Each row is a point on a landscape with many valleys, with its height.
A ball rolls from a point to the lowest of its 2 nearest points, and stops where none of them is lower. Distance is the straight distance between rows; heights are no part of it.
sosuk height 332: [ 13   4  -1  -6   4   7  27   0   1  -4   0   5  17   3  -9   1   1  -2
  13  27 -11  -9  -1 -13  -6 -13  10   8 -29  -4  13  -3  -6  16   3 -14
 -15  13   3 -13 -14  -9  31   0]
tevuv height 559: [ -9  10  25   8  -5 -14 -11  10  -4  -6   4   8 -11  -2  14  -6  15 -12
   1  19 -17   0   0   9  -4 -14  12  -8  16   4   6  -9  15  14  -5   4
   1   3 -11   1  16   9   2 -19]
vom height 147: [-13  -2  11  -5 -13  10 -15  -2  -7  -7   5  -8 -22   1 -12  -6   9  10
   7 -12  31   4   6  -7   0  -6  10  -7  -5   9  -3  -6   6 -14 -12   8
   7   3  -8 -12  18  11 -17   1]
kikof height 535: [ -9   1  17   9  -1 -24 -10   9   9  -1   6   4  -6  -7  10   6  21 -14
 -11  14 -33   6   6  11   2 -10  -2 -13  18  -3  10  -9  17  14  -6   0
  -5   6  -2   8  13   8  -1 -22]
Suzu height 212: [  1  -6  -9  -8   9  -1  10  -4  12   1   1  12  17   1   1   4   9   1
  -5   4  -4   2  -5  -4   4 -12   1   5 -12   0  12   2   2  18  -3  -8
  -1   9   9  -6 -13   2   3  -6]
bito height 680: [ 11 -10 -10   1   3   2  -9 -14 -10   4 -19  26  -5   4  11  -8  -3   4
   3 -11  32   5   5   8   0  -7   5   9   8  10   0   8   4   2 -15   9
  18 -10  11 -18  18  26 -12 -14]
Salu height 298: [ -3   4   5 -18   0   9  24   3  15  -9  12   7  18   5 -11   4  11   2
   4  15  -5  -5  -8 -18  -3 -24  15  10 -30   4  15 -11   0  16  -2 -13
  -6  23  -3 -12 -16  -8  17   4]
Bolig height 182: [  2   0  -8   8  -1   3  -4   2  -8   3   2 -20  -6   1  -2   2 -10   5
  -4 -15   2  -1   2  -2   0  22 -16  -3   3  -5 -14   6 -12 -22  13   5
  -4  -7  -3  18  -4 -12 -10  17]
Vaguk height 343: [ -7   3   2 -17 -15   7   6  10  13  -4   6   2  -2  15 -19  -6   6   7
  -2  -3  -6   6   3  -9  -6   0  -1  15  -1  13   1 -15  -6 -23   6   2
  13  10 -15   5  12   5   8  11]
sim height 379: [ -8   7   9  -8  -6  -4  -3   7   4  -3   3  18  -6   8   5  -6   9  -1
   1   5   3   3  -4   0  -6 -13  11   6   6  11   4  -8   7   6  -4   4
  16   6 -10  -3  14  13  -2  -9]
zezeg height 380: [ 18  -7 -16  -5   6  -8  17  -5  12   7 -15  27  24  10  -4   4   2  -3
  -2  19 -17   5   6   4   5 -13  -2  17 -11   3  16   1   0  19  -4 -11
  -1   4  15 -11  -1  14  25 -14]
radob height 650: [  3 -14  -1   6  -1 -10 -20 -13  -7   5 -14  13 -19  -2   6  -4   9   2
   1 -13  25  11  12   9   7  -5   2  -3  15   9  -1   5  14  -6 -21   8
  14 -11  10 -16  29  30 -21 -23]
fepi height 308: [ -8   4  20  -3 -10   8   4   6  -2 -11  14 -14  -3  -4 -14  -2  13   1
  10  15  -1  -5   4 -13   2 -15  13  -9 -24   0   9 -12   6   6  -6  -6
 -17  20 -13 -12  -1  -4  12   3]
fiz height 381: [  7   1  -6  -8  -9  11  10   4  -1  -2  -2  -1   3  11 -17 -10  -5   8
   7   6   3   0   5 -11  -7   4  -2  13 -10   6  -2  -8 -11 -17   9   1
   5   2  -9  -2   6   0  17  14]
Dom height 599: [-14   7  29   7 -11  -6 -20   3 -14  -7   4   0 -26  -6   7  -6  17  -7
   7  10  10  -1   2   6   0 -16  22 -13   9   9   2  -8  21   6 -17   6
   1   1 -12 -14  25  14 -11 -22]
Dal height 452: [-11   4  14  13  -5   4 -22  -7 -25  -8   4 -26 -28  -9   6  -2  -2   7
   9 -15  30  -2   3   0   5   8   9 -15   6   0 -13   5   8 -14  -6  11
  -3 -11  -6  -1  10  -4 -23   0]
dape height 301: [-10  11  16  -3   4   2   6   9   2 -11  22  -7   3  -6  12   2  -2  -7
  -1   8 -12 -10 -19  -6 -10 -10  14  -8  -6 -10   6  -2   0  17   7  -5
  -7  11 -10   9 -20 -24  -2   4]
Vug height 456: [  3  -1  -2   2   6   6  -7 -10 -10   2  -5   7  -5  -5  13  -3  -2   6
   5  -9  31  -4  -4   0  -2  -2   8   1   4   2  -5  10   1   5  -5   7
  11  -9   5  -7   0   3 -14  -5]
kek height 337: [  8 -16  -5  17  -1  -3 -23 -13 -17   8 -16  -9 -23  -8  -2  -5   1   8
   7 -18  31  11  21   6   7  13 -13 -11   8   3 -13   9   4 -22 -15  10
   0 -15  11  -9  25  22 -15  -3]
Gutim height 499: [  9  -6 -18 -11   0  -9  12   5  21  10  -9  14  18  15 -14   1   0   1
 -16  -1 -33  10   4   1   1  10 -17  22   9   5   5  -4  -8 -15  12  -5
  10  -3   7  11   1   5  15   1]
riz height 323: [ 17  -4 -21  -3  12   2  23  -6   6   9  -9  12  29   0   3   2 -11  -1
  -1   8 -11  -5  -7  -2  -2   1  -5   8 -15  -9   8  12 -12  20  10 -13
  -7  -1  18  -4 -26 -10  19   1]
dolat height 340: [-13   6  21  -4  -8   3  -4   7  -1 -10  10   2  -9  -1  -2  -3  15   0
   5   9   3  -1  -1  -4  -2 -17  16  -5  -7   7   7 -11  11   7  -7   1
   0  13 -12  -8   8   4   0  -8]
puf height 333: [-13  13  -2 -19  -3   2   2  14  16   0   9   9   3  10   8  -2 -10  -3
 -10 -13  -6  -2 -22   3 -14   7   2  12  18   1  -9  -5  -7  -2  20   6
  21  -1 -13  23 -11 -11 -11   7]
Luk height 110: [-10  -7  -6 -11  -9  13  -2   2   9  -4   9 -14  -6   8 -20   0   4  15
  -4 -22  16   7   3 -14   1   7  -7   2  -6   7  -6  -6  -8 -25   4   5
   6   6  -7   4   0  -1 -16  18]
bom height 291: [ -1  14  -7 -17  -5   8  14  10   7   4   1  12   7  12   3  -7 -18   1
   0  -2  -2  -6 -14  -2 -15   9  -1  16   9   3  -9  -3 -15  -5  21   3
  17  -4 -10  12  -6 -11   8  12]
foro height 352: [ 25  -1 -16   1  10  -2  23  -6  -1  10 -17  24  24   4   5  -2  -9  -5
   7  22  -7  -3   1   2  -5  -6  -1  13 -13  -4  10   9  -7  23   4 -10
  -6  -1  17 -13 -10   2  30 -10]
pel height 270: [ 10 -10  -2   9   7 -21   1  -2  11   7  -5   2  10  -5  -1  11  18  -6
  -6  17 -32   7  16   7  14  -4 -13  -8  -5  -7  14  -1   9  12  -8  -9
 -16   6  11  -2   0   8  13 -17]
mazo height 460: [-15   8  23   4 -10 -10  -7  16   4  -8  16 -10 -10   1   2   0  10  -8
  -6   8 -27   2  -2   2  -4  -4   3 -10   9   0   2 -13   7  -4   5   0
  -6  10 -18  14   6  -6   0  -1]
kas height 353: [ -5   6   3   4   9 -16  -3   8   8   6  -3  13   7  -4  30  -1  -7 -16
 -15   2 -24  -4 -16  19  -5   4  -1   1  32 -11  -3   7   5  22  10   7
   7 -14   5  19  -5  -4  -9 -14]
bebu height 789: [ -9  25  11  -7  -7   5  -3  12  -9   1 -10  16 -16  11  20 -15 -20  -5
  11   6   9  -9 -11  11 -18   6  13  12  29   8 -17  -2  -6   3  15  13
  24 -16 -21   9  12   1   0   2]
volal height 521: [  2  -3  -7  -9   0 -18  13   9  30   8  -1   8  21  13 -17  11  12  -4
 -22   6 -57  11   4   4   6   6 -16  16   9   1  10 -12  -2  -8  11 -10
   2   5   7  15  -2  -2  15  -6]
rala height 417: [ -3   5  -5  -5  14   6   0  -9  -2   7  -4  12   8  -7  24   3 -16  -1
  -1 -16  23 -10 -22  10  -4   4  10   2  15  -7 -10  14  -2  18   5   6
  18 -16   9   4 -20 -11 -18  -4]
gor height 242: [  3  -5 -15  -6   4 -12   1  -1  14  10 -11  27  14   9  10  -3  -1  -5
 -12  -3 -14   8  -2  11   1  -2  -6  14  18   5   6   4   3  13   2   2
  17  -7  11   4   6  19   0 -14]
levu height 303: [ -7  -4  -4   1   6 -20  -7   4  16   6  -3  19   8   1  17   1   8 -10
 -19  -6 -22   6  -7  15   2  -1  -3   2  27  -1   6   4  11  15   2   6
  14  -7   9  13   4  11 -13 -19]
bip height 441: [ -4 -10 -12   1  16   1  -8 -16   1   6  -2   8  13 -12  19   6  -1   1
 -10 -21  20  -1 -19   8   7  -1   7  -4   8  -5   0  20   7  20  -5   3
  11 -11  19  -5 -21  -5 -29 -13]
Rerib height 236: [ -6  26   7  -3  -3  11   4  11 -12  -1   4  -8  -9   6  14  -4 -30  -5
   7  -2   3 -15 -16   4 -12  15   4   4  16  -5 -19   2 -14  -2  23   6
   6 -13 -19  20  -8 -21   1  20]
peto height 490: [  3 -12  -3   2   3   5  -9 -11  -6  -1  -4   1  -7  -5  -4   1  10   8
   3  -7  28   4   7  -4   7  -9   1  -9  -9   4   2   4   6   0 -15   2
   1   1   8 -18   7  12 -10  -7]
zabe height 369: [ 16  -8 -13  11  10  -3   3  -8  -7   8 -11   2   7  -4   3  -1   0   3
   2   1   4  -1   8   2   3   6 -11  -2  -5  -6   1  10  -5   4   0  -3
  -6  -4  12  -4  -5   3   7  -2]
deki height 367: [ 20   0  -4   3   1   0  20   5  -1   1  -5  -6  14   2 -17   0   0  -2
  10  28 -26  -5  10  -7  -1   0  -1   7 -22  -5   7  -4  -7  -4   5 -13
 -19   3   3  -6  -5  -9  40   2]
Ror height 307: [ -7   8  12  -3  11  -4  10   5   7  -7  14   7  12 -11  22   5   3 -12
  -4  13 -13  -9 -23   1  -8 -17  16  -6  -4 -11  10   1   7  34   1  -6
  -5   8   2   3 -22 -17  -1 -10]
Led height 478: [ -3  -5  -2  10  19   3  -9 -15 -11   0   8 -15   3 -20  20  13  -4   2
  -5 -19  19  -9 -17   3   6   5   6 -15   2 -15  -4  18   2  12  -2   1
  -6 -10  13   4 -27 -22 -30  -1]
vos height 258: [ -1  -2  -4  -1  11  -9   8   2  14   2   5   7  19  -4  12   6   3  -8
 -12   4 -23  -1 -13   2  -1  -5  -1  -1   0 -10   9   4   1  23   6  -6
  -4   4   8   8 -20  -9  -1  -7]
Robu height 324: [  6 -15  -8  -3   1 -13   4  -4  24   7  -2  -6  10   1 -21  17  18   3
 -11   7 -29  11  19   0  18   0 -18  -1 -10  -1  11  -5   3  -6  -9 -12
 -15  12  13  -3  -3   5   9  -4]
dodav height 391: [-24   9   7 -17   2   8  -2   9  15 -12  24  -3   3  -1   4   7   5   3
  -9 -18   6  -2 -27  -7  -6  -8  15  -1   0   0   0  -7   3   4   6   2
  12  11 -11  13 -21 -19 -25   7]
fal height 508: [ -7   1  16  14   6 -23  -6  11   6  -3  10  -5   0  -8  17   6  10 -16
 -16  12 -43   1  -4  13  -1  -3  -6 -13  18 -13   7  -3   9  13   2  -1
 -13   2  -3  19  -1 -10  -3 -11]
zod height 476: [-21   8  14   4  -7  12 -19   0 -15 -13  18 -33 -23  -3  -1   4  -2   8
   2 -24  24  -1  -7  -5   2   9   8 -14   3  -2 -11   0   2 -18   1   9
  -3  -3 -14  10  -2 -17 -32  11]
ses height 427: [-15   3  11   1  -8 -12 -14  11   6  -2  10  -6 -14   2   4   1  10  -3
  -9  -8 -13   8   0   3  -2   5  -3  -7  18   3  -4  -7   6 -12   3   7
   5   1 -11  17  10   3 -16  -4]
fidaz height 485: [ -2   4  18  13   0 -15  -1  10  -1  -5  13 -17  -3  -7   4   3   8 -12
  -4  20 -38  -3   4   3   1  -2  -3 -16   1 -11   6  -7   4   4   2  -6
 -21   8 -11  11  -1 -12  12  -3]
kab height 183: [ 16   4  -7  27   8   5   4  -6 -29   0  -2 -26   0 -12   2   1 -15   0
  14   2   4 -15   8  -3   2  19 -12 -10 -15 -14 -10  15 -10  -7   4  -1
 -24  -9   6   5 -11 -17  14  20]
tulif height 544: [-10  -7  -3  -3  -4 -24   1   7  34   9   3   4  11   6 -15  15  22  -6
 -27  -8 -51  18   9   8  12   3 -21   4  16   2  12 -12   8  -6   1  -7
   1  11   7  17   6   7  -4  -8]
zet height 184: [-12  -6  -5 -16  -8  16  -7  -3   4  -9   4   1 -13   8 -13  -4   4  16
   0 -24  33   8  -1 -12  -1  -4   4   5  -4  13  -4  -5  -3 -18  -6   9
  20   5  -6  -8   9  11 -21   9]
tez height 266: [  2   6   5  -5   4  -1   8   1   1  -1   0  17   7   0  13  -4   2  -4
   3  14   3  -4  -8   1  -8 -12  11   4  -2   2   7   0   3  22   0  -1
   4   4   0  -5  -3   2   6 -11]
mulak height 237: [  7   6 -14 -20  -4   9  20   5   9   5 -11  28  12  17  -2 -10 -18   1
   1   4   4  -1  -8  -1 -14   1   0  25   5  10  -2  -3 -15  -1  12   2
  22  -4  -3  -1   1   4  16   5]
kozub height 330: [ 18   0   8  25  -2  -5  -2  -1 -21   3 -10 -17  -4 -11  -8  -7   1 -13
  20  32 -13  -6  22   2   6   5  -4 -10 -16  -8   1   0   4  -2  -4  -8
 -30  -1  -2 -10  15   4  38  -1]
pafi height 414: [ 18  -6 -18   5  -2   9   7  -4 -10   4 -12  -4   4   4 -17  -7 -10   9
   8   0   9  -1  12  -6  -2  13 -14   9 -11   1  -7   2 -15 -21   8   1
  -1  -8   4  -3   5   2  18  15]
Fegi height 300: [ -4  13  22  11   8   3  -4  -2 -22 -10  11 -12  -9 -15  26   1  -8  -6
  10   8  11 -15 -15   2  -4  -9  20 -12   0 -13  -2   8   6  20  -2   3
 -10  -5  -5  -1 -14 -21  -7  -3]
kotuv height 238: [ -1  -8   5   7 -12   3 -19  -5 -11   0  -4 -19 -25  -4 -17  -6   5   6
  10  -9  24   9  20  -2   6   7  -7 -14  -1   4  -9  -1   5 -23 -14   7
  -4  -3  -1  -8  24  16 -10   3]
Zonad height 256: [ 18  -5  -3  29  13  -3   3  -9 -24   1  -2 -23   4 -19   5   4  -3  -2
  12  10  -3 -13  12  -3   6   7  -9 -19 -22 -17  -2  15  -4   7  -3  -8
 -32  -2  10  -5 -12 -12  15   7]
mitug height 191: [  8  -3  14  16  -1 -19  -7   4  -1   4  -3  -8  -6 -10  -1   3  14 -13
   4  28 -31   4  20   8  10  -4  -8 -16   0  -7   8  -6  12   6 -10  -6
 -21   5  -1  -2  14   8  21 -16]
kego height 102: [ 10  12  -8  15   3   5   0   0 -22   6  -8 -13  -6   0   7  -4 -25   2
   6  -8   8 -11   3   4  -5  27 -16   2  10  -6 -22  12 -17 -15  15   8
  -1 -18  -4  17  -2 -11   4  22]
tetu height 279: [ -5   9  23   8 -10   2   4  10  -7 -11  18 -28  -3  -5 -12  -4   4  -6
   9  23 -23  -7   6  -8   1  -7   9 -14 -20  -7   8 -12   3  -1   0 -10
 -29  15 -17  -3   0 -14  24   7]
nurug height 504: [-29  15  34  -1 -19  11 -18   9 -11 -18  23 -23 -25  -1  -6  -8   9   4
   9  -1  14  -3  -5  -5  -2 -11  25 -14  -6   6   0 -15  13  -2  -6   4
  -6   9 -24  -6  11  -4 -12   1]
kal height 534: [-13 -16  -4 -10  -2   6 -11  -8  12  -3   8 -11 -11  -5 -17   9  17  13
  -7 -22  24  14   6 -11  12  -6  -5 -12  -8   9   1   0   5 -12 -17   1
   1   9   8 -13   0   8 -29   0]
Baz height 319: [  8  11   7   0  10   4  16  -3  -8   1  -4  21  11  -5  23  -5  -7 -10
  11  21  11 -13 -13   2 -10 -17  21   1  -5  -5   7   8   2  37  -1  -2
  -2   2   7 -14 -12  -5  10 -13]
lenit height 514: [ -3 -16   0  -5  -6   8 -10 -10   3  -3   0  -9 -17  -7 -25   4  15   9
   4  -6  27   8  17 -10  13 -12  -2 -13 -17   8   5  -2   7  -9 -26   0
  -8  11   5 -24  11  17 -11  -1]
Rosu height 392: [-25   1   7  -8  -5  -7 -11  13  22  -5  19  -5  -5   3  -1   9  15  -1
 -21 -24 -13   9 -12   1  -3   3  -3  -4  16   3  -1  -9   6 -11   6   4
   9   9  -9  23  -3  -6 -29   1]
Zedul height 699: [ 20  -8 -18   0   4  16   2 -15 -15   3 -23  22   1   4   4  -9 -14   9
   9 -10  40   0   6   3  -6   0   0  12  -4   7  -6   9  -9   0  -7   7
  15 -10  10 -18   9  16   2   3]
tilis height 372: [-21   6   4 -20   1   6   1   4  17 -10  16  13   5   0   5   4  11   4
  -6 -11  13   1 -22  -8  -5 -18  18   5  -3   8   5  -6   9  12  -2   0
  17  14  -4  -1 -12  -3 -19  -2]
getu height 320: [ 16  -9  -6  14  10  -7   8  -7  -6   4  -5  -7  10  -9   0   4   4  -1
   6  17 -10  -5  11  -3   7  -2  -7 -10 -19 -11   7   7  -1  10  -4 -10
 -23   3  11  -8 -11  -4  17  -4]
Roda height 517: [-19  16  26   3 -21  15 -18   7 -21 -14   9 -21 -27   4  -8 -19  -1   5
  16   4  21  -4   1  -2  -3   0  21  -7  -5   8  -6 -12   5 -10  -3   7
  -4   1 -25  -8  23   7  -1   6]
Vib height 400: [ 26  -6 -15  15   4  -1  11  -1 -10   6 -13 -10  11  -3 -15   0  -6   0
  11  18 -17  -6  17  -4   2  15 -16   4 -18  -7  -1   5 -10 -15   6  -9
 -19  -7  10  -3  -2  -6  35   7]
bop height 462: [  0 -28 -20 -11   1  -8  -3 -15  24   4 -10  11   8   5 -18  14  12   7
 -16 -16   2  22  18   1  24 -10 -15   2  -4  14  11   2   5  -3 -22  -9
   3   8  20 -16   4  28 -11  -5]
Divi height 272: [ 19  -6  -2  17   2 -12  -1  -2  -9   8 -15   0   0  -5  -3  -3   6  -8
  10  25 -13   1  21   6   6   2  -9  -5  -5  -4   3   0   6   1  -6  -5
 -16  -2   3  -8  14  13  27 -10]
kud height 394: [ 31 -14 -25   4   5  -1  15  -5   3   9 -23   6  20   7 -23   3  -5   5
   4  14 -20   5  18  -1   6  11 -18  16 -14  -2   5   3 -12 -17   2 -12
  -9  -8  19  -8   1   4  36   3]
miro height 341: [-22  16   6 -28  -7   8   8  12  20  -9  13  24   4  10   2  -3   2   1
  -3  -5   7   0 -25  -7 -15 -17  21  16   4  13   3 -14   4  10   7   3
  28  14 -14   5  -6  -1  -8   4]
pofef height 739: [ 16   1  -4   0  -7   0   4   2  -6   5 -18  23  -3  13  -4 -14  -4  -3
   8  18  -4   4  13   4  -8   1  -2  16   7  10   1  -6  -3  -7   1   3
  11  -3  -7  -6  27  22  23  -7]
gev height 105: [  6   8   3  16   3  15   3  -5 -28  -7   4 -23  -2 -10   1  -3 -12   4
  16   2  18 -15   1  -9  -1   6   5 -11 -19 -11  -7   9  -8   1   2   1
 -17  -2  -2  -2 -11 -16   7  18]
dep height 178: [  7  18   0   9   1   1   9   8 -15   5  -4  -5  -2   2  14  -6 -28  -8
   6   7  -8 -15  -7   6 -11  19  -7   4  13  -8 -15   7 -15  -3  20   3
  -3 -15  -7  18  -6 -16  13  15]
Gal height 773: [  3  18   0  -2 -11  11  -1   5 -17   4 -16  11 -15  14   9 -19 -26   2
  14   2  13  -5   1   6 -17  15   3  17  19  10 -20   0 -13 -13  15  13
  20 -18 -17   6  19   7  10  12]
pasi height 442: [ 16 -16 -20  -4  -2   9  10  -5   8   3 -11  -5   7   8 -31   3   1  12
   2   0  -2   6  18 -10   7   7 -17  13 -16   6   1  -5 -12 -27  -1  -4
  -4   1   7 -10   3   6  19  13]
duse height 218: [ -8   6   3 -10  -3  12   9   7   4  -7  15  -9   5   3  -6  -1  -1   6
   2  -1   3  -6  -9 -13  -7  -2   6   3 -13  -1   0  -5  -8  -3  11  -1
   0  10 -11   6 -14 -16   1  15]
bamop height 416: [ 11   0   0   7   2   0  -2  -2 -15   4 -10   7  -5   0   9  -9  -3   1
   9   7  13  -2   6   3  -4   1   2   4   2   2  -5   5  -1   2  -1   4
   2  -6   0  -5  10   9   7  -4]
kovik height 437: [ 11 -24 -22  -8   3  -9   1 -18  16   3 -23  30  14  13 -11   8   4   2
 -13  -7   5  19  18   6  20 -18  -8  15  -3  16  16   1   7   6 -21  -9
  11   4  18 -20  12  37   1 -13]
gibi height 371: [ 10  11  15  28  -1   0  -4   3 -30  -3  -3 -20  -8  -9   6 -13 -11 -11
  20  27  -8 -12  10   2   0   7   3 -11  -7  -7  -6   3   2   2   0  -3
 -27  -5 -10  -3  11  -3  30   7]
gipos height 619: [ -7  -4  17   5  -9  -9 -23  -4  -9   0  -5   5 -29  -4   0  -5  16  -3
   5   0  19   8  12   7   4  -9  10 -11  11  11   0  -4  20  -6 -22   7
   7  -2  -2 -15  33  25 -16 -22]
favar height 269: [  2   3 -13  -1  14   8   7  -3   1   7   4  -5  15  -6  13   7 -19  -2
  -9 -17   4 -11 -20   4  -3  15  -7  -2   3 -15  -8  14 -14   8  15  -3
  -1  -8   6  17 -31 -25 -14  15]
Muru height 168: [ 17  -3 -22  -6   2  -1  11  -4   5  14 -19  31  16  13   7  -8 -16  -1
  -3   1   0   2  -1   8  -6   3  -8  21  11   5   1   8  -9   6   7   0
  18 -11  10  -3   3  13  13  -4]
Kezal height 492: [-28   9  22  -7 -15  15 -17   3 -10 -17  22 -23 -24  -1  -6  -2   5  10
   6 -18  29  -1  -9  -9  -2  -4  21 -10  -4   6  -5 -10   7 -12  -2   8
   4   4 -18  -1   3  -9 -27   7]
rozuf height 262: [-11   8  10 -17  -3  19  15   4   4 -14  18  -4   7   0  -8  -1   6   7
   8   5  12  -8 -15 -20  -7 -17  20   1 -28   2   8  -8  -2  12   2  -5
  -3  20  -9  -9 -18 -14   2  11]
paf height 241: [ 12   9  -6   6   8  -2  10   1  -9  11 -11  10   8  -3  21  -4 -20  -6
   3   5  -1 -11  -7   9  -8  11  -5   3  10  -9  -8  13 -10  14  12   1
   1 -15   6   7 -10  -9  11   2]
lif height 246: [ -5  11  16  11   2   1  -3   6 -16  -9  14 -21  -7  -8  14   0  -8  -5
   5   5  -5 -11  -8  -1  -3   0   7 -12  -2 -12  -4   4  -1   6   5   0
 -15  -1 -10  11 -11 -22  -1   7]
vur height 710: [ 25 -12 -25  -6  -2  18  10 -12  -7  -2 -27  25   6  12 -13  -9 -16   9
   7  -4  27   4  12  -4  -4  -1  -8  22 -11  12   0   0 -13 -12  -5   3
  14  -6   7 -19  11  23  15   9]
Ped height 243: [ -1   4  10  13  -8   2   1   8 -10  -5  14 -35  -4  -4 -16  -2  -2  -3
   6  12 -20  -5  10  -8   5   8  -5 -12 -15  -8   0  -6  -4 -17   5  -5
 -28   6 -13   6   1 -15  18  15]
nifev height 567: [-16 -11  -7  -5  -2 -26  -6   0  35   8   1  13   8   3  -9  17  23  -5
 -27 -15 -33  24   9  10  17  -6 -16  -1  19   7  13  -6  16   5 -11  -4
   9  10  14   9   9  20 -17 -15]
kareb height 351: [  2  11  14   4  13   6  10  -4 -14  -5   7   1   6 -15  27   2 -11  -8
  12  14  11 -17 -20  -1  -9 -12  23  -9  -8 -14   3  11   1  34  -2  -3
  -8   1   4  -6 -22 -22   2  -5]
nofiv height 361: [ 19 -14 -13   1   2  -7  10  -5  10   7 -13  -1  13   2 -21  10   9   3
   2  18 -23   6  20  -2  13   0 -14   5 -17  -3   9  -3  -2  -8  -4 -13
 -15   4  12 -10   1   7  26  -3]
puv height 290: [ 15   2 -13   4  10 -10  17   1   2  13 -11  14  21   0  14  -1 -13 -10
  -3  14 -23  -7  -6   8  -5   7  -9   6   4 -11   4  11  -8  19  13  -7
  -5  -8  14   6 -15  -8  19  -5]
vifor height 804: [-13  17   4 -15  -1   4  -5   6   4   1  -2  18  -8   5  22  -5 -13  -5
   1 -11  14  -7 -22  11 -13   2  14  11  28   4 -13  -1  -1   7  11  13
  30 -13 -12  11  -1  -3 -18  -3]
radag height 244: [-10   6  -3 -22 -10  21   2   3   4  -7   5   5  -4  12  -9  -8  -6  14
   3 -17  28   1 -10 -12 -10   0   8  14  -3  11  -7  -6  -9 -13   7   8
  24   3 -13   1   1   0 -11  17]
Puni height 723: [ 25 -11 -18   1  -4   5   7  -5  -6   5 -23  16   3  11 -16  -8  -6   3
   9  11   3   4  17   0  -2   3 -11  18  -7   8   1  -4  -8 -17  -3  -2
   5  -6   3 -12  19  21  30   2]
pozu height 190: [  2  14  12  17  -1   6   5   6 -23  -9  15 -29  -4  -5   3  -5 -17  -5
  12  15 -14 -15  -4  -5  -2   8   2 -11 -12 -11  -4   1  -7  -2   9  -4
 -26   2 -13   8  -8 -22  18  19]
toz height 459: [-10 -14  -9   4  16  -4 -13 -13   4   3   6  -9   9 -14  14  13   6   1
 -19 -29  10   3 -17   5  11   7  -1 -12   8  -9   1  17   7   9  -3   1
   1  -7  16   6 -24 -12 -40  -8]
kep height 516: [-13 -10   5   5   1   2 -13  -3   0  -5  17 -30 -11 -12  -6  12  11   7
  -7 -19  11   5   2  -9   9   4  -6 -23  -8  -7  -2   3   3 -11  -7   0
 -15   7   2   3  -9 -13 -30   5]
Kebo height 498: [ -7  -7   6  12  11   6 -12 -12 -14  -8  17 -29  -7 -20   8  13   4   4
  -2 -16  19  -6  -7  -7  10   2   6 -23 -11 -13  -2  11   4   2  -9  -1
 -15   0   6  -1 -19 -21 -28   1]
nam height 365: [-26   8  -1 -21  -3  -1  -2  15  28  -6  16  10   6   5   3   5   6  -1
 -19 -22  -9   5 -26   0 -10  -2   6   9  16   6  -1 -10   3  -1  11   4
  22  11 -11  21 -12  -8 -24   4]
gubor height 299: [  4  12 -11  -6   8  12  12  -3  -5  10  -5   7  10   0  14   2 -29   0
   4 -14  18 -14 -18   5 -10  15  -3   4   8  -9 -17  13 -19   8  17   3
  11 -16   4  11 -20 -19  -2  17]
Lef height 581: [-15   9  26   9  -3 -11 -16   3 -10  -9   5   5 -19 -10  25  -3  11 -10
   2   9   1  -4 -11  11  -3 -13  22  -7  20   3   1  -3  21  14  -8   9
   6  -7  -7  -3  11   2 -17 -24]
Tanat height 235: [  3  -8 -18   3   9   3   2  -1   4   7   4 -14  11  -2  -2   9  -8   5
 -14 -22  -5  -1  -7  -2   4  22 -19  -2  -1 -10  -6  12 -14 -12  13  -3
  -6  -4   5  18 -21 -18 -16  17]
vis height 472: [ 15 -14 -19 -12  -3  -3  12   0  20   8 -14   4  13  16 -31   4   2   7
 -10   1 -26  13  18  -4   7  10 -20  22  -1   8   4 -10 -10 -33   1  -6
   5   0  10   0   9  10  23   6]
Lasu height 389: [ -5  10  -2  -8   9  -2   5   5   7   8  -2  16   9   0  27   1 -19 -10
  -7  -8  -1  -9 -25  15  -8   5   2   3  24  -9  -9   8  -3  20  14   6
  15 -14   2  14 -15 -11 -11  -3]
Keru height 413: [ -2  -7   4  22   0  -4 -25 -10 -22   2  -4 -25 -26 -13   5   2   1   5
   6 -17  23   5  13   4   9  17  -8 -19  11  -3 -15  10   7 -21 -10  11
  -8 -14   6   3  14   5 -24  -2]
lubub height 757: [  9   7  -2  -5 -13  13   2   4 -12   0 -15  15 -10  16  -5 -20 -13   4
  13   7  15   0   4   1 -14   3   4  18   5  13  -8  -7 -10 -15   6   9
  18  -6 -15  -4  24  16  15   7]
zagev height 170: [-10  -2   4  -9 -11  11   5   6   9  -7  15 -24  -1   5 -25   2   7  10
  -2  -6   0   0   4 -17   1   3  -3  -1 -17   3   0 -10  -7 -22   4  -1
  -8  13 -11   2  -6 -10   2  20]
vudeb height 296: [-16  12   4 -21 -11   9   3  12  11  -6  10  12  -3  14  -4  -8   0   5
  -1  -7   4   1 -12  -7 -12  -4  10  15   5  13  -4 -13  -4  -8  10   6
  22   8 -19   8   4   1  -5   8]
Luni height 501: [  3 -26 -15  -1  -3 -19 -14 -13  23  13 -13   5  -3   2 -16  12  14   3
 -16 -16  -9  28  27  11  22   2 -24  -7  10   8   8   2  11 -10 -23  -5
   1   0  22  -7  15  32 -17 -13]
keba height 536: [-11 -19  -6   3   2   1 -19 -11   4   2   9 -25 -13 -10 -12  13  11  12
 -10 -30  24  13   6  -7  13   9 -13 -21  -2   0  -6   7   4 -20 -13   3
  -6   0  12  -2  -3  -2 -41   2]
nudi height 410: [ 21 -17 -16   0   5 -10   4 -13   7   7 -22  25  13   9  -9   5   7  -2
  -3  13  -5  11  19   8  14 -14  -8  12  -7   7  14   0   5   9 -16  -9
  -1   3  16 -20  13  29  16 -16]
beno height 540: [-10 -17  -4  -6  -7 -19 -12  -5  32  10   1  -2  -5   0 -21  16  21   2
 -21 -17 -19  26  21   4  16   1 -23  -8  11  10   7  -7  12 -12 -20  -3
  -1  11  15   2  11  19 -21  -7]

Where does a ball stop that starts at each point below?
Vib -> Luk
nurug -> vom
Lef -> Muru
kal -> gev
lubub -> Muru
keba -> Muru
kovik -> kego

Call two points neighbours if one is among the 2 nearest of the other. Go from one point of each pair to the other, from neighbour to neighbour, staying as low as possible. Name the highest point that can't be avoided.
mitug / pozu -> gibi
mitug / kego -> Vib
gev / Suzu -> Ror
Muru / kego -> bom
Luk / vom -> zet
kego / Luk -> dodav
